Points on a hilly landscape, in no order, each with its height.
From any point a ball rolls to the lowest of the 3 points nearest to it. It stops when none of these is lower. Distance is the straight distance between rows; heights are no part of it.
Gadot: 68 3 -31 32 51 19 19 -11 -15 -16 3 27  height 32.5
ton: 49 7 -25 31 38 35 24 -16 -22 -7 12 9  height 31.8
Beko: 24 13 -16 36 24 34 33 -34 -30 44 24 -23  height 67.2
bulu: -7 32 -21 -7 9 6 -15 6 -5 -38 -2 1  height 81.0
kod: 3 -29 27 -33 -52 -34 -15 46 37 24 15 -3  height 52.9
kizi: -22 30 -2 12 -1 42 28 -61 -39 5 12 -7  height 80.2
pab: -30 -20 10 -30 -40 -33 -19 15 26 20 -7 -15  height 35.3
far: 10 -38 85 -6 -10 -38 -20 39 30 -2 -15 10  height 57.1
fum: -12 -46 63 -20 -29 -22 -1 13 42 5 -24 4  height 38.6
pif: 22 21 -19 -13 -19 37 -2 8 -20 -24 45 -18  height 71.7
Gado: 5 29 -3 11 -2 40 30 -45 -30 -7 26 -17  height 76.2
Rodo: 16 -37 83 -9 -32 -33 -14 49 31 7 -3 5  height 59.6
kuno: 34 -1 -31 47 51 17 40 -53 -35 31 -7 23  height 70.3
bebi: -3 -33 43 -34 -72 -30 4 24 40 31 3 9  height 44.5
Zim: -35 27 -11 6 19 12 4 -31 -17 -24 -26 12  height 43.1
mag: 3 35 -18 3 27 -2 -23 27 5 -39 -6 14  height 90.3
buz: 0 28 -19 29 44 14 25 -31 -26 -24 -31 39  height 58.4
safo: 60 7 -26 29 39 33 10 -1 -14 -14 18 19  height 12.7
vem: -33 7 -17 -44 -46 -15 -9 13 14 11 17 -13  height 18.7
fon: 56 -1 -54 46 45 21 23 0 -23 47 29 -10  height 65.7
Gipo: -10 29 -19 -31 -42 8 -18 28 -8 -21 38 -12  height 61.0
vap: -24 -50 62 -36 -56 -18 18 -17 44 18 -28 5  height 20.3
mome: -29 23 -12 -3 16 -4 -19 -6 1 -34 -24 6  height 63.4
Rore: 37 33 -16 6 28 22 -7 20 -11 -47 11 19  height 89.3
leb: 11 28 -9 -13 13 13 -29 38 -6 -44 23 0  height 90.7
gitap: 70 -14 -54 38 47 11 23 3 -19 11 15 11  height 55.0
Mik: -21 -43 42 3 23 -37 -20 4 34 -8 -42 1  height 47.1
Vin: 31 2 -27 40 38 21 33 -37 -33 21 2 8  height 65.4
tosad: -17 -1 4 -3 17 -37 -35 43 27 -20 -26 2  height 44.8
vaneg: 10 15 -15 37 33 33 33 -60 -40 28 18 -4  height 62.8
ropi: 25 -29 78 -5 -8 -38 -33 75 26 4 2 4  height 64.1
Zab: 64 -12 -48 43 56 5 34 -15 -31 26 -5 25  height 69.4
zovod: -54 -16 -2 -16 -13 -14 -21 -14 18 4 -30 -15  height 34.5
poki: 24 10 -14 29 29 41 25 -41 -26 2 14 3  height 54.0
boti: 47 1 -33 36 20 39 19 -1 -24 32 49 -38  height 72.8
dobif: 0 27 -11 9 9 40 22 -32 -27 -16 15 -4  height 69.6
zuz: 17 31 -22 17 31 18 4 -10 -17 -41 -14 25  height 76.8
Fuduv: -14 -36 29 -35 -66 -28 1 2 37 36 -11 -1  height 36.4
zupit: -37 -32 22 -33 -55 -28 10 -14 29 31 -19 -10  height 45.6
Kekeb: -19 5 -8 -6 22 -25 -27 25 10 -28 -22 -1  height 52.6
Vefor: -25 11 -11 -24 -26 -12 -28 21 7 -10 10 -10  height 43.2
res: -34 1 -14 8 41 -23 -19 -8 17 -21 -54 9  height 80.7
mopu: -62 16 -12 -22 -30 11 -3 -30 -10 -1 -8 -18  height 44.6
Suf: -30 -15 9 -8 5 -36 -21 17 24 -3 -31 -8  height 22.7
nis: -30 30 -14 -23 -39 22 3 -7 -21 -18 19 -14  height 51.9
Runug: -40 -20 4 -34 -50 -18 -11 -3 20 28 -7 -14  height 48.5
piz: -54 1 -10 -27 -38 -11 -7 -2 5 6 -3 -18  height 39.2
bod: -13 -1 -12 -41 -56 -25 -32 46 23 4 25 -12  height 38.2
nafal: 4 21 -15 5 7 37 11 -7 -19 -30 27 -3  height 79.6
mumi: -8 -36 29 -18 -10 -32 -31 35 31 8 -10 -14  height 49.1
Kovat: 4 -17 32 -17 -17 -38 -33 65 23 7 10 -13  height 58.5
vaz: -3 -37 90 -17 -15 -32 -5 18 34 -3 -25 15  height 49.8
veb: -47 35 -17 -2 -6 13 3 -32 -26 -14 -9 1  height 29.9
vok: 21 11 -28 56 48 20 39 -61 -39 64 10 7  height 73.5

Two balls start at each pair of points below. Name the first point that both come to, or write never.
far, mome => never
leb, zuz => Zim
Rodo, ropi => vaz
Rore, poki => never
Kovat, Gipo => never
kizi, kuno => poki
